Each row is a point on a landscape with many peaks, with its height.
From any point a climber takes the steepest step (rise divided by distance) to one of its 5 nearest points. It stops when none of these is higher. Distance is the straight distance between rows; heights are no part of it.
(362): [140 121 141  95 152 145 138  91 138 150]  (h 46.9)
(109): [148 108 162  82 163 166 127  67 135 152]  (h 30.1)
(135): [133 161 115 120 138 103 141 117 150 121]  (h 47.8)
(511): [173 174 115  56 150  98 132  97 135  95]  (h 46.5)
(71): [109  51 161 157 113 187 120 140  88 139]  (h 53.6)
(628): [133 169 117 101 140  98 142 128 152 124]  (h 48.0)
(237): [161 115  76 167 115  81  62  90 119  53]  (h 2.8)
(566): [171 178  78 146  86  44  68 173 111  62]  (h 41.8)
(200): [152 186  86 128 121  65 108 147 139  77]  (h 51.0)
(314): [102 107 142 161 126 160 130 152 119 157]  (h 60.3)
(84): [121 115  88 179 118 109 105  93 150 103]  (h 41.7)
(816): [153 110 110 129 138 110 108  59 143  81]  (h 35.2)
(472): [142 120 147  85 151 138 130  72 137 131]  (h 38.7)
(61): [127  97 173  96 120 167 154 165  98 156]  (h 45.0)
(2): [129  81 161 112 139 175 141 130 103 167]  (h 52.9)
(489): [ 95 122 140 149 111 146 152 192 114 156]  (h 60.1)
(418): [143 159  87 163  98  73  99 138 149  78]  (h 36.7)
(247): [118  94 133 147 142 146 128  99 127 145]  (h 60.2)
(57): [146 124 152  78 153 150 134  88 132 149]  (h 39.2)
(492): [106 122 154 120 114 153 157 203 113 159]  (h 48.1)
(732): [128 108  96 167 131 113 108  76 145  99]  (h 44.7)
(499): [137 137 101 151 130 102 113  88 150 100]  (h 37.5)
(39): [149 136  77 165 102  78  79 112 130  70]  (h 17.3)
(295): [131 177  88 160  99  75 116 148 147  88]  (h 44.8)
(185): [111 111 153 121 146 148 129 112 128 152]  (h 55.7)
(522): [142  55 178 111 116 196 141 139  72 141]  (h 72.6)
(772): [143  81 188  82 123 199 153 153  82 146]  (h 29.1)
(397): [138 101 153  99 143 176 137 126 108 169]  (h 45.8)
(211): [131  80 164 112 143 179 123  90 115 159]  (h 45.6)
(452): [111 102 159 115 129 170 141 153 109 164]  (h 55.4)
(661): [153 112 129  99 156 132 117  44 132 111]  (h 60.9)
(272): [107 170 135 109 141 124 161 171 141 162]  (h 43.3)
(201): [ 87 173 106 187 101  95 131 182 161 136]  (h 39.4)
(296): [113 161  93 165 109  91 124 142 156 112]  (h 39.7)
(421): [119 138 111 155 133 117 120 113 146 122]  (h 41.2)
(631): [135 154 107 121 140 109 122 110 142 107]  (h 47.5)
(129): [ 85 151 123 193  92 116 132 196 148 161]  (h 39.1)
(834): [155 136 102 132 133  96 111  98 135  82]  (h 43.6)
(523): [106 167 101 145 116 103 137 153 159 140]  (h 39.5)
(285): [ 92 111 139 166 111 152 142 192 115 155]  (h 66.3)
(627): [101  78 133 182 124 153 121 102 127 142]  (h 60.8)
(244): [111  86 159 135 130 172 125 137 102 157]  (h 59.7)
(670): [113 151 127 122 139 121 150 151 136 152]  (h 51.1)
(693): [146 144 152  72 150 135 146 103 141 142]  (h 39.3)
(709): [148 185 112  72 149  96 147 119 149 112]  (h 45.1)
(847): [108 116 132 139 134 147 134 133 128 154]  (h 57.7)
(480): [156 165  94 116 120  78 114 116 130  84]  (h 59.6)
(555): [135 105 190  72 121 183 160 178  83 152]  (h 29.4)
(180): [ 91  71 139 196 108 166 113 147 118 154]  (h 55.9)
(274): [118 157 151  81 143 141 160 156 123 164]  (h 41.0)
(748): [154 151 131  80 152 110 135  74 136 105]  (h 38.2)
(588): [124 132 172  76 126 167 164 195  92 151]  (h 22.1)
(17): [ 86  82 137 189 116 160 119 171 110 153]  (h 58.1)
(333): [163 119  98 131 136  99 100  74 125  75]  (h 32.0)
(749): [164 182  87  93 133  71 114 134 126  77]  (h 53.1)
(243): [100 109 150 132 123 158 139 165 110 160]  (h 57.1)
(579): [125 117 173  77 144 167 154 156 117 163]  (h 33.6)
(316): [ 90 104 124 192 116 145 121 149 128 149]  (h 55.8)
(852): [129 164 129  92 151 120 153 128 144 139]  (h 45.2)
(814): [108  76 148 156 131 164 116 105 118 153]  (h 65.7)
(210): [131 105 131 127 149 140 118  84 148 125]  (h 52.2)
(674): [106 149 154 118 125 140 155 200 118 176]  (h 40.5)
(81): [107 101 107 194 130 129 100  93 146 116]  (h 52.1)
(747): [108 171  87 182  91  76 119 154 149 112]  (h 40.3)
(213): [169 139 102 107 147  93 112  74 131  86]  (h 38.9)
(468): [154 185  82 136  94  54  87 150 117  63]  (h 46.0)
(778): [165 167 109  85 139  85 127 100 130  82]  (h 50.6)
(608): [156  70 190  85 125 192 135 111  97 165]  (h 21.9)
(616): [101 120  99 183 117 123 115 113 140 124]  (h 46.1)
(559): [141 173 102 111 137  91 128 121 142  97]  (h 52.0)
(875): [ 86 132 114 194 104 122 123 166 155 149]  (h 46.4)
(798): [165 120 134  84 153 127 123  48 142 114]  (h 40.7)
(183): [150 146 117 102 148 110 131  96 146 107]  (h 43.1)
(705): [155  68 188  85 116 200 141 128  85 154]  (h 28.9)
(64): [113 147 103 169 115  95 124 128 150 111]  (h 38.8)
(690): [103 144 141 136 118 131 154 181 123 165]  (h 50.5)
(474): [115 160  97 139 121  91 142 128 153 108]  (h 43.4)
(217): [114 117 152 118 128 146 147 179 103 166]  (h 51.6)

Call two points neighbours if one is among the 5 nearest of the other. Go from one point of each pair to the other, from neighbour to neighbour, staying as high as possible. Name the lowest point that can't be avoided.
(814) and (480) -> (852)
(661) and (522) -> (210)
(814) and (522) -> (71)

Where does a climber stop that starts at each point below?
(748) -> (480)
(852) -> (285)
(109) -> (814)
(555) -> (814)
(210) -> (814)
(57) -> (814)
(237) -> (480)

Two climbers start at each pair of points below. Name the first point that both come to, or write none.
(523) and (674) -> (285)
(566) and (183) -> (480)
(628) and (693) -> none
